Each row is a point on a tangle of strands that fork, close into loops and nearly touch. The rows are in no order.
Points whose rows are less than 11.6 apart are linked; no others are. Some points are linked to none.
<334>: [-2.25 -3.32 -2.18 -2.85  0.92 -0.52  4.79  3.34 -2.03 -0.09  4.42 -1.36
  1.70  3.89 -2.39  2.51 -4.35  4.00  1.36 -2.36  0.43  1.12  1.61  1.92
 -0.64  1.40 -1.09 -3.03  4.07 -2.63 -4.27  0.24]
<528>: [ 5.68 -0.84  2.14  2.75 -0.38 -1.29 -1.05 -0.86  0.07 -1.21 -2.89  1.58
 -1.40 -1.52 -0.88 -5.59  2.35  1.32 -2.29 -1.54 -6.98 -2.67 -0.99  2.20
 -1.71  0.56 -1.38  1.80 -3.68  4.26  6.76  0.04]
<181>: [ 1.73  0.34 -1.50 -1.36 -0.51  0.54  4.25  1.51 -2.89 -0.15  0.63 -1.44
  0.00  1.80 -1.60  2.54 -3.36 -2.00  0.22  0.21  2.53  0.70 -0.05  1.60
 -0.52 -0.15  0.09 -1.48  3.10 -5.99  1.58  0.22]
<67>: [ 3.45 -1.75 -7.25 -0.32 -1.30  2.00 -0.24 -3.19 -3.06  1.07 -0.65 -0.41
 -0.41  0.15  0.33  1.98  1.30 -4.92  4.16  4.12  0.69  0.62 -2.78 -0.29
  2.28 -3.75  1.15 -0.12  1.93  0.06  0.26  6.13]
<251>: [-2.90 -3.03 -2.89 -0.36  3.97 -3.82  3.74  0.01  1.21  0.14  3.49  0.16
 -0.03 -0.64 -0.06  3.05 -2.14  2.76 -0.25 -3.07  4.72  1.44  1.49 -1.17
  2.82 -0.34 -2.79 -0.49  0.04  1.00 -7.02 -2.91]
<417>: [-0.98 -3.07  3.59 -2.20 -0.79 -2.78 -1.59  0.20 -2.19 -5.52 -5.75  6.58
 -0.79 -4.45 -3.30  1.87  1.53  0.24 -3.06 -5.59 -3.59 -1.85  1.32 -0.01
 -0.17  2.13  0.55 -0.95 -0.33 -2.33  3.96 -5.91]
<476>: [-1.58  2.79  3.05  1.69  2.06 -0.66 -1.58  2.85  4.50  1.86  2.44 -2.50
 -1.02  0.29  0.49  0.68 -1.65  0.30  1.77  0.92  3.09  4.34  1.21 -0.07
  2.24  0.72 -0.99 -0.29 -2.88  2.53 -1.90 -0.52]
<746>: [-0.47 -1.21  3.09  0.86  0.06 -2.68  0.99 -1.78  0.72 -0.88 -0.93 -0.44
 -0.66 -2.01  2.36 -4.58 -1.23  2.05 -3.14 -2.44 -0.81 -3.91  0.56  0.19
  0.53 -0.19 -0.78  2.09 -1.25  1.76 -0.37 -2.74]
<536>: [-2.39  2.68  3.56 -1.39  0.79  3.20 -2.92  3.26  5.89  3.82  2.25 -3.51
 -1.29  2.84  1.36  1.05  1.27  2.20  3.41  4.34  1.09  5.61  1.66 -2.53
  1.68  1.83  0.37 -1.40 -1.40  2.01 -2.92  2.31]
<486>: [ 2.28 -1.55  4.29 -2.36 -5.33 -0.91  1.49  1.41 -2.81 -2.95 -5.87  2.70
 -0.08 -0.16 -2.59  0.64 -0.06  1.41  1.30  0.54 -5.39 -1.22  1.52  1.74
  0.24 -0.29  4.46 -2.94  2.18  3.37  6.66 -0.81]
<956>: [-2.29 -2.12  3.94 -1.99 -1.11  0.27  2.52  4.01 -3.62 -2.95 -2.22  1.13
  3.08  1.20 -4.21  2.67 -3.23  2.86  0.95 -1.27 -0.50 -1.05  3.17  0.96
 -1.60  1.72  1.85 -2.15  2.68  2.79  1.09 -1.92]
<463>: [-2.97 -0.66  2.40 -0.63  0.73  3.30 -1.66  2.51 -3.78  1.50  0.73 -2.35
  2.33  4.19 -2.00 -0.29 -2.63  2.91  0.20  0.00 -2.05 -0.47  0.35  1.70
 -1.75  2.75  1.13  0.61  2.48 -1.62 -1.27  1.57]
<216>: [-2.25 -3.32  0.67 -2.77 -3.70  3.71  0.50 -2.16 -2.59  2.65  1.82 -3.05
  0.44  3.52  2.54 -4.27 -1.83  4.95  0.22  1.59 -2.95  1.57 -1.12 -0.19
  1.32  0.17  2.86  1.08  4.09  2.05 -3.12  0.72]
<145>: [-1.64  0.14  2.13  2.50  3.86  2.71 -1.41 -2.39 -3.41 -2.96 -1.82 -0.17
  2.28 -4.48  0.22 -2.40  1.33 -1.29 -2.04 -2.48 -1.00 -0.81 -2.11  0.54
 -4.03 -0.37 -3.95  4.91 -1.90  1.75 -0.22  0.86]
<525>: [ 1.63  0.06  0.43 -2.28 -1.66  1.44 -2.01  0.64  1.72  1.52 -1.24 -2.38
 -1.07  3.87 -0.57 -2.17 -0.15  0.76  1.69  5.06  0.03  0.57 -0.12 -0.95
  1.18 -0.04  0.96 -0.01  2.44 -0.45  1.52  1.81]
<235>: [-1.05  0.22  4.84 -0.36  1.82 -2.49  4.62  2.85 -2.76 -1.40  2.76  0.74
  2.61 -1.67 -2.43  3.15 -3.08  0.78  0.34 -4.82 -1.63 -1.20  2.56  0.94
  2.74  0.02  1.63 -1.24 -2.78 -2.57  0.64 -1.82]
<50>: [ 7.98  0.94  0.09 -1.27 -3.01  1.76  0.73 -1.63  3.53  1.37  1.75 -0.77
 -1.01  2.55  1.67 -2.29  1.99 -4.76  2.51  4.65 -4.13 -0.33 -1.04 -1.22
  3.62 -1.73  1.57 -0.26 -1.16 -3.76  4.23  4.13]
<228>: [-3.29 -1.91 -5.17  0.41  1.30  2.74  2.01 -4.66 -4.52 -2.82  3.68  0.81
  2.55 -4.21  1.31  0.87  0.76 -4.01 -2.49 -3.75  2.29  0.90 -1.47 -0.90
 -2.78 -1.34 -3.27  2.73  1.95  1.99 -5.89  0.83]
<789>: [-4.12 -0.01 -3.30  2.84  5.68  2.20 -3.34 -0.57 -0.04  1.03  0.19  1.37
  1.41 -2.89 -0.77  2.79  1.91 -1.52  0.25 -2.07  4.19  3.01 -1.72 -2.06
  1.57  0.19 -2.16  3.26 -2.75  2.57 -5.42 -1.02]
<508>: [ 4.29  2.81  1.36  3.40 -2.04 -5.19 -0.84 -0.72  6.75 -1.98 -1.29  3.66
 -3.16 -1.56  1.63 -2.37  2.62 -1.37 -3.09 -0.72 -0.25  1.02 -0.07  0.92
 -2.82  1.70  2.95 -1.12 -5.08  2.81  5.19 -4.22]
<830>: [-1.63  0.25 -0.98  2.14  2.26 -5.11  2.61 -0.37  5.37 -0.33  0.44  1.03
 -1.93 -2.76  2.34  2.25 -0.80  0.59 -1.07 -1.13  6.84  0.90  2.26 -1.82
  2.55 -0.58 -2.95 -0.97 -1.41  1.68 -3.59 -5.31]
<838>: [-3.01 -3.07  2.98 -2.29 -1.53  0.11 -0.70 -0.43  0.55  1.44  3.02 -3.19
  0.84  1.09  2.09 -3.51 -1.60  5.64  0.65  1.26 -1.31 -0.42  0.20 -1.61
  3.74 -0.30  2.68  1.43 -0.13  5.42 -4.32  0.14]
<116>: [-3.13 -2.00 -7.08  0.77  0.77  7.00 -3.17 -0.92 -6.70  1.48  0.88  1.78
  5.33  0.11 -1.56  1.75  1.91 -1.66  1.21 -0.54 -0.36  1.14 -3.09 -0.32
 -3.57 -0.84  2.41  1.28  3.31  3.88 -2.01  2.69]
<700>: [-1.31 -1.10  4.24 -0.20 -0.37  1.03  3.03  2.14 -5.21 -1.11  3.22 -0.67
  6.51  0.55 -3.33  3.50 -1.43 -0.48  2.07  2.32 -4.26 -3.59  2.07  0.12
  3.17 -0.47  3.20 -2.23  0.73  0.86 -0.63  3.53]
<420>: [-3.79  0.71 -1.11  4.27  1.03  3.39 -1.16 -5.26 -0.20  1.25  1.51 -1.73
 -0.90 -4.84  6.55 -1.72  2.68 -2.07 -2.75 -3.06  0.61  0.74 -3.15  0.79
 -2.87 -0.13 -3.91  3.94 -0.91  1.59 -4.55  0.26]
<582>: [ 2.80 -2.17 -2.95 -0.48  0.22 -5.45 -0.90  1.10  0.85 -3.56 -3.99  3.82
 -0.60 -0.24 -4.15 -0.28  1.42 -0.22 -0.73  1.88  0.85 -1.23  0.40 -1.66
  4.23 -3.25  1.47 -1.35  0.49  1.73  3.19 -2.30]
<725>: [-1.98  1.79  3.32 -1.95  1.57 -3.18  0.36 -0.36 -0.35 -6.63 -4.62  4.82
 -0.17 -4.30 -1.59  1.70  1.78  0.24 -4.18 -4.94  1.49 -0.36  0.97 -1.43
 -4.14  1.50 -1.38  0.37 -2.79 -1.42  3.00 -6.01]
<434>: [-0.22  3.41  2.40  1.17  2.35 -2.44 -1.97  2.79  1.63 -2.66 -2.70  2.28
 -1.94 -1.41 -2.84 -0.32 -0.95 -0.13 -2.07 -3.33  2.84  1.22  0.27  0.88
 -4.15  1.99 -0.81  0.76 -3.12 -2.26  4.72 -4.71]
<130>: [ 0.46  1.95  1.83  0.75  0.59  0.21 -0.04  4.35 -3.37  0.57  1.46 -0.01
  5.54  2.80 -4.51  4.68  1.04 -1.56  2.11  4.36 -2.91 -3.35  1.98 -1.49
  0.84  0.37  1.91 -3.95  2.37 -3.96 -0.19  6.41]
<366>: [ 0.88  1.92  1.51  3.49 -2.54 -1.05  0.00 -1.92  7.62  2.95  2.78 -2.61
 -2.82 -1.25  6.12 -2.46  0.03 -2.07 -1.12  1.40  2.00  0.93 -0.12  1.30
  3.63  1.23 -0.91 -2.40 -2.72  0.27 -1.99 -1.63]
<275>: [ 1.11  0.00  3.02 -1.79 -4.10  1.57  3.01  2.67 -2.41 -2.58 -5.92  0.63
  1.09  1.65 -3.28  1.94 -2.83  0.75  0.80  1.82 -0.55  0.48  1.36  1.65
 -3.94  0.06  2.41 -2.71  4.48  1.24  4.76 -0.89]
<937>: [-0.68  1.88  0.93  3.22 -0.52 -5.03  1.52 -1.21  7.66  1.82  2.60 -0.31
 -2.65 -1.26  4.33  0.08  0.02 -0.60 -1.69 -0.42  4.81 -0.85  2.39  0.04
  2.93  0.03 -1.14 -2.23 -3.35  0.40 -1.83 -4.88]
<758>: [-4.83 -0.40 -2.02  1.79  0.92  0.70  3.08 -6.02  0.20 -2.18  2.48 -0.84
  0.27 -5.21  5.73  0.76  2.29 -3.27 -3.57 -2.96  3.04 -0.92 -0.72  0.21
 -3.65 -0.54 -5.44  3.33  1.12  0.35 -5.27 -0.83]
<552>: [ 0.82 -2.14 -1.47 -1.59 -0.94 -3.32  2.91  1.06 -1.28 -0.76  1.61  0.15
 -1.80  0.61 -2.04  0.09 -2.85 -0.20 -1.49 -1.28  0.25 -2.54  0.71  1.13
  3.04 -1.30  1.15 -1.70  1.78 -6.07  1.37 -1.70]
<865>: [-1.52  0.37 -4.91 -1.10 -2.36  5.64 -3.14 -1.87  2.90  5.52  1.37 -2.82
 -4.99  1.67  6.02 -0.63  0.40 -0.72  0.23 -1.37  1.43  2.44 -3.92 -0.18
  1.91  2.30 -0.65  0.98  0.44 -4.45 -3.28 -0.94]
<567>: [ 3.52 -1.42  1.36 -2.36 -3.93 -5.03  0.40  0.77  0.57 -2.70 -5.02  4.45
 -2.06  0.27 -2.84 -0.90  1.06  1.87 -0.02  1.25 -3.86 -1.38  0.81  0.26
  2.69 -1.87  4.73 -2.69  0.79  3.87  6.18 -2.89]
<477>: [ 1.70  2.42 -1.50 -2.16 -0.56 -0.62 -0.95  3.48  2.99  0.99 -0.97 -0.11
 -0.93  4.86 -3.04  2.23  1.05  0.27  3.61  6.30  3.04  1.42  2.29 -3.07
  1.04  0.02  1.25 -3.37  2.32 -2.26  1.19  2.99]
<949>: [-0.15 -2.00  0.21 -3.85 -2.13 -4.10  0.94  2.52 -0.03 -1.11 -1.22  2.66
 -4.07  0.96 -2.62 -0.23 -2.78  3.76 -3.15 -3.14 -0.65 -2.09  1.31  2.07
 -0.69  1.57  0.47 -1.81  2.54 -5.86  3.56 -5.35]
<174>: [-2.69 -1.78  5.36 -1.07  1.09  2.28  2.40  1.90 -3.59 -3.66 -2.19  0.80
  3.81 -1.46 -2.84  0.51 -3.36  3.21 -0.67 -2.92 -0.35 -1.27  1.67  0.07
 -1.92  2.50 -0.43  1.61 -1.37  4.15 -0.84 -2.12]
<58>: [-1.04 -0.51  5.06 -2.67  0.92 -3.28  0.26  4.91  0.89 -1.26  1.90  0.56
  1.32  0.84 -3.30  0.44 -1.29  3.48  1.07 -3.46 -3.98 -3.39  3.36 -0.70
  4.52  1.27  3.78 -2.12 -4.08 -1.52  2.07 -1.54]
<769>: [-0.74 -0.13 -1.32  2.79 -0.29  3.68  0.03 -4.43 -2.16  2.02  1.66 -2.54
  0.41 -3.94  4.12 -0.50  0.77 -2.97  0.98 -0.46 -0.04  2.56 -3.10  1.29
  0.29 -2.32 -0.49  2.54 -0.20  3.00 -3.54  2.19]
<261>: [ 1.41  3.01  2.40 -1.47 -2.10 -3.85  0.08  1.93  2.79  0.04 -0.08  2.29
 -4.26  0.31 -0.24 -0.94 -2.18  2.01 -2.84 -2.47  2.34  0.63  1.48  1.57
 -2.99  2.22  0.98 -2.09 -2.02 -5.35  4.56 -5.92]
<127>: [ 2.44  0.76 -4.55  0.88  0.48  3.72 -3.54 -2.31 -2.34  0.18 -5.76 -0.73
 -3.03 -0.35 -0.51 -0.12  0.38 -4.87  1.31 -0.04  2.12  0.65 -3.39  1.10
 -5.29 -0.64 -1.65  2.95  1.58 -1.34  2.90  3.61]
<948>: [-2.11 -4.31 -2.21 -2.08  3.64 -2.80  4.95  1.99 -2.02 -1.04  5.12  0.72
  2.14  0.59 -2.50  2.53 -3.42  3.32 -0.33 -4.56  0.03 -0.58  1.75  0.56
  2.03  0.40 -2.39 -0.75  0.37 -2.28 -5.59 -1.75]
<203>: [ 1.12  3.18  3.96  0.76 -1.13 -2.89  5.32  0.03  0.16  0.03  3.36 -1.49
  0.64 -1.97  1.45  1.48 -2.73 -1.80 -0.18 -1.95  1.84  1.04  1.60  0.96
  1.61 -1.19  1.81 -1.62 -1.95 -1.83  1.78 -2.11]
<211>: [ 3.42  2.55  1.38  0.21 -3.64 -4.95  0.90 -1.46  4.56  0.11 -0.35  2.51
 -4.01 -0.90  2.80 -2.73  0.13 -0.36 -4.12 -1.08  1.49 -0.67  1.00  2.23
 -2.42  0.79  1.70 -1.45 -1.85 -2.48  5.10 -5.10]
<381>: [ 0.50 -2.77  1.54 -2.19 -0.74 -4.42 -2.09  2.59 -1.24 -3.00 -2.83  5.40
 -2.65 -1.55 -3.75  0.95 -0.67  0.78 -3.04 -5.06 -2.00 -2.95  1.05  1.29
  0.56  1.02  1.21 -2.40  0.72 -5.37  4.74 -5.96]
<886>: [ 3.68 -0.52  1.90  3.15  1.17 -1.24  0.41 -3.77 -0.44 -1.64 -3.04  1.36
 -1.42 -3.85  1.31 -3.71  4.13  0.48 -3.35 -1.77 -4.69 -3.47 -0.57  0.89
 -3.96 -1.35 -5.22  3.39 -3.40  5.16  3.87 -0.87]
<2>: [ 5.05  1.34 -1.28 -1.91 -2.33  6.16 -2.67 -2.17  1.57  3.32  0.43 -1.29
  0.67  3.75  3.14  0.36  3.46 -4.74  4.48  4.75 -2.30  0.97 -2.34 -2.48
  1.61 -0.30  1.34  0.60  1.01 -4.11  1.06  6.69]
<187>: [-1.36 -0.34  1.32  1.46  2.29  0.43  2.31 -4.92 -0.95 -4.74 -3.43  0.61
  1.46 -6.59  2.37 -1.16  3.73 -0.36 -3.12 -0.11 -1.50 -2.29 -1.33 -0.71
 -5.75 -1.10 -6.61  4.59 -2.13  4.50 -0.08 -0.77]
<404>: [ 4.67 -0.92 -1.20  3.27  0.65 -1.02  0.39 -5.88  0.07  1.87 -0.16 -0.79
 -2.67 -2.96  3.11 -4.16  3.39 -1.24 -2.06 -1.27 -4.33 -4.35 -1.10  2.74
 -1.05 -3.32 -4.62  2.25 -1.77  2.34  1.27  0.07]
<624>: [ 0.45  1.42 -3.40 -1.51 -1.82  7.17 -2.92 -0.96 -3.25  3.91 -0.41 -0.62
  2.50  5.17  0.91  2.61  2.41 -2.66  3.71  3.35 -2.07 -0.49 -1.91 -2.50
 -1.35  1.40  2.43  0.34  3.14 -5.17 -0.99  6.02]
<736>: [-2.68 -1.99 -0.17 -1.79 -2.62 -4.39  7.49 -4.24 -0.64 -5.63 -1.04  2.58
 -0.35 -3.47  2.48  0.60  0.33  0.47 -4.39 -1.43  1.55 -4.01  2.39 -1.10
 -2.95 -2.06 -1.94 -0.35  3.04  2.00 -1.12 -3.70]
<599>: [-2.98  1.09 -3.30  2.07  4.68  1.77 -1.89  2.04 -1.64  0.45 -0.13  0.79
  2.69  1.16 -2.68  4.90  0.49 -0.83  2.35  0.10  4.46  3.23 -0.38 -0.56
 -0.57  0.44 -0.73  1.25  0.32  1.80 -3.71  2.01]
<866>: [-2.29 -0.79  5.93 -0.41 -1.00 -1.00  4.23 -0.67  0.02 -1.84  0.25 -1.28
  2.09 -3.41  1.73 -1.51 -2.99  3.79 -0.95 -2.95  1.50 -2.10  1.96 -1.44
  0.62  0.73  0.66  1.81 -2.32  5.34 -3.07 -3.73]
<670>: [ 0.71  0.18 -2.37 -2.70  0.75  0.63  4.94  2.77 -1.50  1.58  3.18 -1.30
  1.05  4.50 -1.81  3.93 -3.63  1.58  3.16  0.96  2.27  2.34  1.33  2.11
 -1.01  0.95 -0.07 -3.45  3.58 -5.25 -1.62  1.97]
<5>: [ 0.42  2.59  5.62  0.69 -2.36  1.17  3.60 -2.80 -0.67 -1.38 -1.43 -2.89
 -1.10 -2.84  4.35 -4.12 -2.42  0.22 -2.89 -2.04 -0.68 -0.01 -0.89  1.30
 -5.56  1.12 -1.96  1.96  0.65 -1.76  3.02 -1.16]
<451>: [-4.10  2.32 -2.12  2.67  3.32  2.24 -5.45  2.16  3.99  3.27  1.05 -0.91
 -2.31 -0.21  1.82  1.92  1.54 -0.47  1.13 -1.43  3.72  5.21 -2.29 -0.07
  2.17  1.67 -2.18  0.68 -3.14  1.47 -4.80 -0.55]
<393>: [-0.14 -1.18 -0.39  0.71  2.39 -2.95 -0.40  0.56 -0.08 -2.37 -2.93  1.85
  1.02 -1.44 -2.56 -0.46 -0.60  0.60 -1.50 -1.14  1.63 -1.91  0.65 -1.71
  2.06 -1.26 -0.56  0.96 -1.77  2.02 -0.16 -3.62]
<155>: [ 0.90  1.68 -1.86 -0.13  1.92 -2.58 -1.28  5.00 -0.14 -0.83 -2.61  2.57
  0.47  3.50 -6.14  4.02  0.34 -0.22  2.16  3.26  2.60 -0.46  1.54 -1.00
  0.81 -0.40  0.95 -3.07  1.40 -2.71  3.03  1.45]
<826>: [ 2.30 -1.33  1.81 -1.64 -2.66  3.05 -0.29 -2.22 -0.35  1.74 -1.89 -2.63
 -0.87  2.92  3.01 -5.26 -0.80  2.80 -0.06  3.07 -3.45  0.75 -1.86  0.76
  0.49  0.65  0.32  2.01  2.56  1.20  1.76  1.65]
<671>: [ 0.40  2.02  5.77 -0.23  0.12 -1.72 -2.11  4.35  3.19 -1.12  1.42  0.21
  2.14  0.62 -3.36 -1.91  0.87  1.23  1.27  1.44 -3.84 -1.81  3.15 -2.50
  2.74  1.32  5.01 -1.41 -5.28  2.03  3.65  2.08]
<930>: [ 2.07  1.35 -4.14  0.51 -1.04 -2.45 -1.74 -1.22  3.49 -0.19 -4.03  0.80
 -5.79 -0.32  1.48 -1.97 -0.52 -2.36 -2.04  0.68  5.44 -0.02 -0.76  0.85
 -3.10  0.04 -3.12  0.60  1.14 -3.33  1.94 -2.55]
<863>: [ 0.08 -0.50 -5.74  2.10 -1.36  5.24  0.11 -3.90 -3.32  2.86  1.34 -0.78
  0.86 -3.38  2.99  3.07  2.32 -5.65  3.20  2.52  0.73  3.87 -4.35  0.05
  1.78 -4.44  0.93  0.16  0.47  3.18 -2.23  4.07]
<85>: [ 5.58 -1.43 -0.12  1.19 -2.29 -2.46 -2.06 -0.37  4.27  0.24 -2.78  0.36
 -3.62  0.34  0.26 -6.44  1.72  2.51 -1.56  1.64 -3.83 -0.76 -0.89  0.75
 -0.76  0.86 -0.93  1.56 -1.36  4.99  4.62 -0.25]
<685>: [-1.50 -2.18  1.44 -1.14  1.06 -0.73  1.13  0.13 -2.74  0.12  4.76 -1.32
  3.82  0.35 -1.56  0.67 -0.50  0.28  1.27  1.74 -1.70 -1.66  0.60 -1.23
  5.93 -2.58  2.25 -0.02 -0.26  0.51 -2.03  3.17]
<940>: [ 2.88  0.54 -0.79  5.17  0.37  0.52 -1.08 -4.24  1.28  2.69  2.67 -2.38
 -0.75 -3.67  4.81 -2.66  2.44 -4.41 -0.07 -0.44 -2.32 -0.93 -2.44  1.89
  2.30 -2.44 -1.97  1.89 -3.74  0.75 -0.45  2.22]
<90>: [-2.70 -4.60 -6.73 -1.61  1.28  5.23 -0.28 -3.09 -6.77 -1.80  4.54  2.44
  5.98 -2.67 -2.02  0.43 -0.28 -1.91 -1.79 -3.09 -0.16  0.55 -1.72 -0.26
 -2.25 -1.87 -0.20  1.02  4.06  4.28 -4.31  0.32]
<807>: [ 0.34  1.30 -1.68  0.04 -0.12  5.36 -3.82 -0.31 -1.84  1.06 -5.29 -1.40
 -1.14  2.83  0.30 -1.16 -0.88 -0.60  0.82  0.98  2.85  2.63 -2.27  1.40
 -5.50  2.21 -1.08  2.51  3.03 -1.93  1.49  1.99]
<521>: [-2.51  2.28 -3.32  0.25  5.58 -0.96 -1.77  5.17  1.13  3.06  1.30  0.33
  0.53  3.13 -2.74  4.84 -0.34  1.15  4.26 -0.16  2.86  2.92  0.74 -0.23
 -0.02  1.12 -1.81 -1.25 -0.71 -3.55 -3.54  3.12]
<744>: [-3.59 -0.56 -1.77 -1.79  5.22 -1.02 -3.65  4.78  1.39  2.99  2.29 -0.32
  0.87  3.73 -3.00  2.19  1.20  5.02  3.11  1.48  0.25  1.29  2.12 -2.16
  1.03  0.59  0.06 -0.59 -0.59 -0.23 -5.26  2.67]
<257>: [-0.52 -3.71 -4.17 -0.91  1.23 -2.20 -1.34 -1.59 -1.40  0.33  3.01  0.69
  1.55 -0.46 -0.50 -0.89  1.09  0.55  0.67  1.89 -0.18 -2.19 -0.76 -2.15
  7.03 -4.16  1.43  1.09  0.34  1.07 -3.71  0.85]
<924>: [ 4.12  1.38 -5.54  2.98  1.01  0.64 -2.86 -2.34 -0.72 -0.03 -3.28 -0.11
 -1.77 -1.74 -0.17  0.34  1.84 -5.59  2.20  2.02  1.17  0.27 -2.80  0.50
  0.19 -3.66 -1.64  1.18 -0.63  0.93  1.76  3.68]
<947>: [-1.41 -0.12 -6.74 -0.31 -0.26  5.81 -2.49  0.22 -6.53  2.00  0.64  0.50
  3.88  3.91 -1.99  3.61  0.27 -2.15  1.87  1.34  0.25  0.10 -1.66  0.13
 -3.61  1.69  2.37 -1.26  5.20 -0.76 -1.92  4.70]
<20>: [ 7.34  0.72 -1.60  1.89 -3.11 -0.52 -2.01 -1.68  5.97  0.80 -1.72 -1.10
 -3.68  1.00  2.90 -3.86  3.07 -1.91 -0.15  3.89 -2.34  0.94 -1.46  0.77
  0.52  0.32 -1.68  0.23 -2.78  2.18  3.98  0.62]
<345>: [ 2.47 -1.64 -5.11  0.01 -0.19 -2.07 -1.62 -2.54  0.28  0.87  2.13 -0.63
 -1.06 -0.71  0.38 -0.91  1.84 -3.61  1.93  3.12 -0.14 -1.68 -1.15 -1.68
  7.08 -4.46  1.56 -0.45 -0.17 -1.01 -1.52  3.64]
<635>: [ 3.11  3.09  3.29  1.17 -1.51 -3.06  2.34  0.67  0.14 -1.89  0.10  0.75
  0.07 -1.50 -0.94  0.13 -0.86 -3.50  0.05 -0.24 -1.19  1.02  0.49  0.93
  1.14 -1.75  3.35 -1.84 -2.12 -1.06  5.03 -0.39]
<563>: [ 0.72  3.33 -1.37  1.44  4.18 -2.49 -2.09  4.44  1.24  1.06  0.44  0.46
 -0.32  1.23 -4.24  2.62 -1.02 -1.79  1.19 -0.31  3.04  1.45  0.72  1.02
  0.41  0.55 -0.81 -0.94 -2.28 -5.20  2.10  0.88]
<797>: [-0.46  2.29  2.24  0.20 -0.30  3.49 -0.05 -0.44 -0.52  0.66 -1.99 -2.67
 -1.64  1.16  1.82 -1.79 -3.40  0.29 -1.05 -0.13  2.47  2.86 -1.73  2.27
 -4.90  2.11 -1.62  2.44  1.93 -1.95  0.77 -0.50]
<864>: [-1.11  4.51  2.83 -0.54 -0.48  4.73 -3.96  2.71  2.61  5.44  0.36 -1.68
  1.28  5.09  0.20  1.27  2.84  2.20  3.05  5.39 -0.52  3.24  0.99 -4.11
 -2.30  3.25  0.94 -1.13  1.47 -1.35 -2.61  4.54]
<295>: [-2.00 -0.23 -2.94  0.40 -2.01  0.63 -2.35 -1.85  5.43  3.74  2.78 -2.34
 -4.12  0.07  6.03 -1.35  1.27 -0.39  0.16  0.25  2.04  0.93 -1.50 -0.14
  5.16  0.51 -1.18 -1.53 -0.91 -0.84 -5.15 -1.59]
<413>: [-1.85  2.08  3.51  1.03 -2.65 -1.47  5.24 -4.81  2.48 -1.92  0.03 -1.71
 -1.89 -3.77  6.76 -2.48  1.03 -1.08 -3.94 -1.50  0.98 -2.23  0.74  1.62
 -6.65 -0.39 -3.49  1.50  0.73 -1.05  1.69 -2.09]
<314>: [-2.64  2.39  2.91 -0.37  0.72  4.29 -2.14  3.31 -1.92  4.16  0.35 -2.39
  3.12  6.10 -0.42  1.77 -0.48  4.20  2.36  2.60 -1.31  1.49 -0.06 -0.55
 -3.78  4.49  0.52 -0.21  2.29 -1.61 -2.62  3.52]
<897>: [ 3.81  2.40  2.33  0.76 -0.44 -2.24 -1.43  2.01  2.41 -1.22  0.47  0.61
  0.78  1.12 -2.47 -1.34  1.38 -2.42  0.86  3.35 -3.94 -0.21  1.36 -0.88
  2.19 -1.16  4.07 -1.46 -3.37  0.87  4.92  1.94]
<774>: [-4.20 -1.12  3.04 -3.11  1.27 -0.65 -0.43  3.68  0.58  0.75  1.90 -2.20
  1.23  2.96 -2.19 -0.04 -1.59  6.87  2.14  1.52 -0.68 -0.34  2.92 -2.51
  2.76  1.16  1.66 -0.37 -0.89  3.25 -3.22  0.78]
<689>: [-3.30 -4.68 -0.80 -2.35 -0.97  3.32 -1.14 -0.30 -4.62 -0.26  1.44 -1.32
  1.88  2.77 -1.09 -2.52 -2.09  4.02 -1.52 -1.08 -3.17 -1.10 -0.88  1.43
 -0.29  0.68  1.42  0.94  4.36  1.38 -2.77  0.22]

A fork is a point with three links, a tip a point with one. Leave the first point through the second and follow the links. Name the first fork or tip that comes.
<865> / <295>: <949>
<552> / <181>: <865>
<420> / <758>: <50>
<50> / <2>: <769>
<451> / <476>: <216>

How many points has the smallest loop of links through each point below? Write - if it is on no loop.
<417>: 6
<477>: 10
<463>: 14
<866>: 9
<58>: 6

Name the points in between on the shortest way along the links from the first point to the second, in order.
<5> / <50>: <797>, <807>, <127>, <924>, <67>, <863>, <769>, <420>, <758>, <228>, <90>, <116>, <947>, <624>, <2>
<295> / <417>: <366>, <937>, <830>, <251>, <948>, <334>, <670>, <181>, <552>, <949>, <381>
<155> / <536>: <563>, <521>, <599>, <789>, <451>, <476>
<700> / <940>: <685>, <257>, <345>, <67>, <863>, <769>
